Each scene shows the same named points in several views. A view is turned or mirrored, and shifted as a whole, has a little noise and may leave points out.

Scene 1
View 1
k_459: [  26,   99,  -20,  146,   44, -156,  230,  391,  212, -203,  234,    7,
  101,   -2,  271, -229, -136,  134, -130,   30, -158,   87]
k_646: [ 152,  114,   73,  240,  -23,  -24,  362,  200,  292, -215,  253,   97,
   64,   27,  332,  -71, -384,  187, -102,  137,  107, -157]
k_575: [ 131,   60,   60,   95,   26,   36,  294,  254,  185, -185,  298,  -13,
  263,  -64,  282,  -55, -162,  179,  -74,  186,  -19, -107]
k_699: [ 100,  -34, -227,   76,   36, -301,  146,  156,  281,   78,  195,  -12,
  152, -136,  184, -314, -308,   59, -317,  108, -184,  173]
k_531: [ 202,   -3,  -41, -111,   38, -186,  235,  348,  136,  -48,  100,  -72,
   87, -187,  125, -132, -308,  -36, -296,  168, -107,  146]
k_71: [  71,   71,    7,  147,   12, -279,  180,  155,   74, -136,  -17,   81,
   81,  -58,   56, -332, -186,  -90, -132,   -2, -215,  133]
k_309: [ 105,  -28,  -76,   65,   65, -243,   25,  324,  302, -134,  -52,  164,
   46,  -98,  272, -200, -296,   89, -385,  -14, -190,  223]
k_793: [ 224,   10,  219,  138,  -95,  -96,  266,  -98,  108, -191,  -98,  236,
  190,  -91,   85,  -33, -413, -103, -116,  236,   54, -152]
k_230: [ 102,   58,  107,  -64,  -24, -127,  362,  295,   83, -192,  231,  -76,
  236,  -63,  116,  -79, -120,  -70,  -70,  302, -105,   -6]
k_701: [  71,  131,   18,   80,   -8, -243,  325,  410,  149, -217,  159,    1,
  -37,    4,  168, -238, -248,  -12, -131,   40, -128,  115]
k_48: [  63,   -5, -211,  151,   16, -314,  172,  154,  337,   20,  215,   36,
   95,  -68,  223, -307, -338,   83, -299,   85, -158,  137]
k_724: [ 181,   76,   40,  119,  -78,  -94,  471,  109,  299, -116,  381,   13,
  126,   -9,  255,  -24, -465,   99, -118,  339,  170, -200]
k_633: [ 107,  106,   45,  138,  -69, -207,  434,   -4,   44,  -83,  237,  -37,
  198,  -36,    5, -255, -247, -114,   25,  222,  -57,  -94]
k_880: [  50,   17,  194,   -9, -201, -309,  484,   79,  276, -283,  202,  149,
  167,   81,  151,   -6, -384, -223,  -91,  544,   27,  -65]
k_404: [  59,  154, -110,   76,  -14, -308,  467,  317,  105,  -59,  389, -172,
   19,  -20,   76, -348, -232,  -49,  -57,  111, -111,   71]
k_70: [  49,  -11,   35,  -28, -127, -311,  392,  151,  306, -165,  275,   37,
  197,   17,  180,  -92, -331, -139, -168,  462,  -66,   20]
k_466: [ 101,  -36,   95,  -50, -115, -217,  373,   -5,  182, -119,  235,   16,
  327,  -69,   84,  -62, -283, -154, -102,  495,  -47,  -66]
k_49: [  71,   81,   41,   35,  -50, -179,  397,  274,  201, -185,  327,  -29,
  150,   14,  201, -134, -236,   -2, -100,  264,  -55,  -17]
k_465: [ 126,  -83,   69, -119,  -37, -155,  205,  236,  302, -177,  102,  105,
  234, -101,  251,   46, -318,  -12, -314,  381,  -68,   52]
k_617: [  28,  109,  -17,   43,  -64, -209,  500,  305,  227, -155,  508, -129,
  159,   47,  213, -160, -216,   31,  -33,  312,  -35,  -47]
View 2
k_699: [ 233,  355,  217,  152,  -80,  -16,  172, -316, -159, -137,  -62,  -26,
 -128, -154,  136, -131,  194, -274,   13, -132,   51,   32]
k_465: [ -18, -101,  110,  303,  -79,  115,   98, -200,  -50,  -85, -110,  117,
 -164, -115,  169,  -38,  -67, -108,   30,  -54,   31,   61]
k_404: [ 235,  258,  495,  -89,   17,  -85,   -5, -159, -154,    0,  131,   74,
 -109,  -93,   14,   38,  262, -111,  174,  -23,  259,   74]
k_575: [ 188,  -64,  145,  204,   48,   55,  -81, -193, -100,   44,  -59,  -92,
 -169, -132,  -60, -100,   42,   30,  197, -202,  307,   47]
k_701: [ 174,  141,  325,  -28,   28,  -68,  -94, -189,  -77, -122,   21,  136,
 -221, -155,  -23, -129,  197,  -35,  230,   32,   57,   62]
k_459: [ 310,  132,  189,   18,   32,  -72, -105, -207,  -77, -108,  -77,  -21,
 -194, -210,  -96, -136,  154,  -60,  219,  -58,   84,   67]
k_49: [ 144,    0,  291,   56,  -17,    9,  -22, -175,  -64,   16,   32,   69,
 -137, -106,   40,   19,   53,  -66,  198,  -95,  229,   96]
k_880: [-111, -177,  296,   47, -246,  105,   65, -192,  106,   -2,  137,  212,
 -164,  -29,  279,  144, -139,  -83,  272,  -84,  208,  157]
k_724: [  40,  -59,  260,  113,   41,   36,   82, -380,  -57,  108,    0,  111,
 -142,  104,  165,   -2,  -33,   30,  244, -319,  378,  180]
k_230: [  70,  -75,  301,  163,  -45,  107,  -76,  -40,  -89,   14,   74,   13,
 -141, -175,    5,   27,   83,  -37,  138,   25,  253,   -2]
k_793: [-229,  -37,  174,  234, -264,  266,   18, -340,   26, -118,  123,   30,
 -374,  -54,  247, -225,   67,   92,  290, -171,  218,    8]
k_309: [ 162,  240,   71,  161,  -40,  -11,   39, -331,  -76, -281, -177,   76,
 -274, -206,   70, -302,  161, -152,   75,  -13, -212,   32]
k_617: [ 250,    6,  375,  -21,   32,  -67,   -9, -146,  -80,  104,   59,   47,
  -46,  -71,   19,  139,   36,  -95,  214, -120,  341,  155]
k_71: [  95,  270,  271,   33, -201,   65,  -51, -207,  -55, -228,  102,  -12,
 -287, -235,   64, -210,  275,  -98,  222,   27,   40,  -32]
k_646: [ 125,  -24,  138,   79,   65,   -2,  -41, -401,  -13,    6,  -76,   47,
 -238,   11,   40, -177,   16,   95,  328, -306,  259,  170]
k_531: [  40,  166,  259,  232,   19,   52,   56, -222, -179, -114,  -57,  103,
 -194, -131,   89, -146,  198, -102,   -9,   21,   21,  -20]
k_70: [  50,  -28,  296,   77, -184,   41,  111, -180,    3,  -24,   70,  139,
  -98,  -72,  225,  133,  -64, -177,  167,  -79,  153,  133]
k_633: [  33,  133,  400,   48, -207,  141,   -1, -184,  -70,   -2,  238,  -48,
 -197,  -93,  125,  -12,  181,  -43,  264, -134,  382,   15]
k_48: [ 253,  351,  199,   75,  -85,  -49,  146, -367,  -95, -154,  -71,    3,
 -146, -128,  139, -139,  158, -252,   99, -170,   20,   87]
View 3
k_404: [   4, -100, -148, -125,  -70, -129,  -94, -179,   33, -110, -157,   17,
  170,  147, -173,  269, -156,   85,   53, -213,  -38,  -14]
k_71: [-215, -225,   53, -135,  108,  101,  -48,  100,  122,  -23,   -3,  107,
  240,  240, -296,  113, -216,   34,  -56, -198,  -27, -153]
k_575: [ 49, -85,  21,  21, -19,  98, -43, -45, 337, -43,  -1, -25, 239, 305, -13,
  27,  -6, 122, 249,  72, 113,  80]
k_701: [  32, -209,   34,  -55,   68,  -37,    0,   16,   76,  -90,  -61,    9,
  182,  232, -112,  222, -176,    2,   74, -210,   54, -157]
k_230: [-101, -221,  -81,  102,  -27,  -25,  -87,  -19,  337,  -10,  -74,  -45,
  130,  149,  -86,  212,  -77,  160,   85,   34,  102,    7]
k_309: [ -51, -226,  186, -105,   48,  235,   40,  192,  -28,  -73,  204,   60,
  165,  317,  -60,  -45, -340,   58,   -7,  -99,   66, -327]
k_880: [  77, -240,  -12,  146, -160,  -90, -194,  189,  383,  -21,  114, -380,
  135,  -57, -271,  184,  111,  -41,  -71,  -14,   65,    0]
k_617: [ 145,  -29, -147,  -10, -149,  -89, -166,  -90,  192,  -78, -123, -165,
  201,  111,  -65,  239,  -25,   87,  176,  -48,   37,   74]
k_646: [ 259,  -94,  155,  -43,   -9,   42,   30,   -6,  265, -101,  121, -118,
  264,  316, -111,   -8,  103,  -61,  206,  -65,   66,   52]
k_724: [ 273,  -74,   50,  -25, -224,  -34,  -51, -138,  291, -122,  201, -241,
  174,  149, -187,  -73,  186,   -1,  109,   25,   43,  160]
k_48: [  -6,  -20,   23, -215, -122,  171,  -97,   25,  -77,  -84,  133,    1,
  215,  206, -161,  -44, -259,   82,  -24, -121,  -54, -153]
k_70: [  40, -149,  -79,   48, -197,   -6, -206,  105,  220,  -36,   85, -271,
  144,  -11, -186,  131,  -48,   60,  -45,   -3,   35,  -47]
k_633: [-133, -144,  -74,  -70,  -46,  -48, -148,  -88,  320,  -26,  -50,  -20,
  229,  116, -377,  124,   44,   63,  -29, -107,  -55,  119]
k_531: [ -98, -292,    7,  -10,  -72,   15,   37,  -78,   72,  -87,  112,   37,
    5,  186,  -71,   67, -241,  180,  -37,  -10,  109, -166]
k_466: [ -98, -176,  -93,   82, -187,   12, -206,   43,  377,    5,   90, -220,
  139,   13, -268,   67,   44,  128,  -65,  101,   39,   80]
k_793: [ -99, -329,  204,   48,   22,   72,    1,   92,  459,  -15,  257,  -81,
  186,  184, -418,  -91,  151,  -37,  -98,   -7,   50,   52]
View 4
k_699: [-325,   43,  -60,   88,   47,    2, -181,  337,   74, -115, -198, -105,
  182, -164,  278,  249,  261,  176, -106, -237,   39, -312]
k_701: [ -49,   86,  -31, -179,   72, -100,  151,  222,  217,   43,  -87,  -48,
  155,  -58,  129,  229,  178,   87, -114, -132,   71, -294]
k_48: [-267,   45,  -10,   67,   -9,  -72, -190,  312,   71, -150, -148,  -45,
  170, -142,  210,  293,  253,  172, -110, -190,   62, -355]
k_531: [-170,   77, -192,  -44,  203,   52,   -5,  237,  211,   68, -229, -202,
   27, -109,  297,  174,  228,   83,  -62, -184,   28, -227]
k_49: [ -56,  -60, -113, -160,   95,   45,   49,    3,   74, -105,  -66,  -22,
  113,  -52,  197,  160,   96,  -13, -119, -104,   12, -256]
k_646: [  79,  -76,  -38,  -45,  -19,   17,   50,    2,  -38, -167, -190,    8,
    8,  -10,   19,  233,  315, -155, -147,   73,  111, -317]
k_309: [-202,  313,  -31,  192,  139,  -87,  -70,  328,  189,    0, -238, -139,
   81, -123,   81,  295,  279,   87,   30, -156,  115, -426]
k_724: [  32, -259, -175, -154,    2,   82, -114,  -75,  -44, -241, -135,    5,
  -99,  -14,  204,  193,  269, -170, -216,   11,   51, -232]
k_880: [  23,   30, -311, -135,  138,  -14, -106, -179,  105, -156,  137,   90,
 -142,   61,  303,  180,   20, -226, -184, -256,   13, -336]
k_793: [  49,  140, -317,  193,   51,   59,   54,   17,  -18,  -16,  -97,   10,
  -80,  111,  240,  190,  362, -382, -287, -258,  143, -332]
k_230: [ -68,   -1, -197, -126,  195,  145,  166,   -7,   86,    3,  -89,  -85,
  154,  -35,  253,   60,   42,  -69, -111, -184,    1, -202]
k_633: [ -74,  -98, -206,  -98,  -27,   51,  123,  105,    6,  -45,   16,   23,
  208,   39,  350,  144,  196, -119, -356, -313,   16, -200]
k_70: [-103,   -5, -224, -125,  128,   15, -155,  -51,  104, -162,   54,   26,
    1,  -46,  320,  176,   19,  -58, -122, -244,   -8, -307]
k_466: [-108,  -39, -322,  -11,  151,  145,  -65, -100,    2, -130,   13,    7,
   31,    6,  400,   97,   74, -188, -213, -310,   -5, -237]
k_459: [-107,   76,   57,  -62,   58,  -25,  145,  191,   94,  -51, -149,  -61,
  264, -105,   40,  204,  142,  104,  -46,  -55,   64, -314]
k_71: [-146,  224,  -90,   69,   30,  -76,  150,  322,  140,   83,  -70,  -47,
  256,   -8,  218,  233,  234,   12, -201, -340,   98, -329]
k_465: [-129,  149, -254,   98,  312,  142, -158,  -37,  127,  -81, -206, -143,
 -121,  -99,  230,  157,  104,  -83,   63, -131,   36, -336]

Which points are out of place in each view (at most two, in the order of its rows)? Write - if all are in place.
view 1 | -
view 2 | k_531
view 3 | k_724
view 4 | k_465
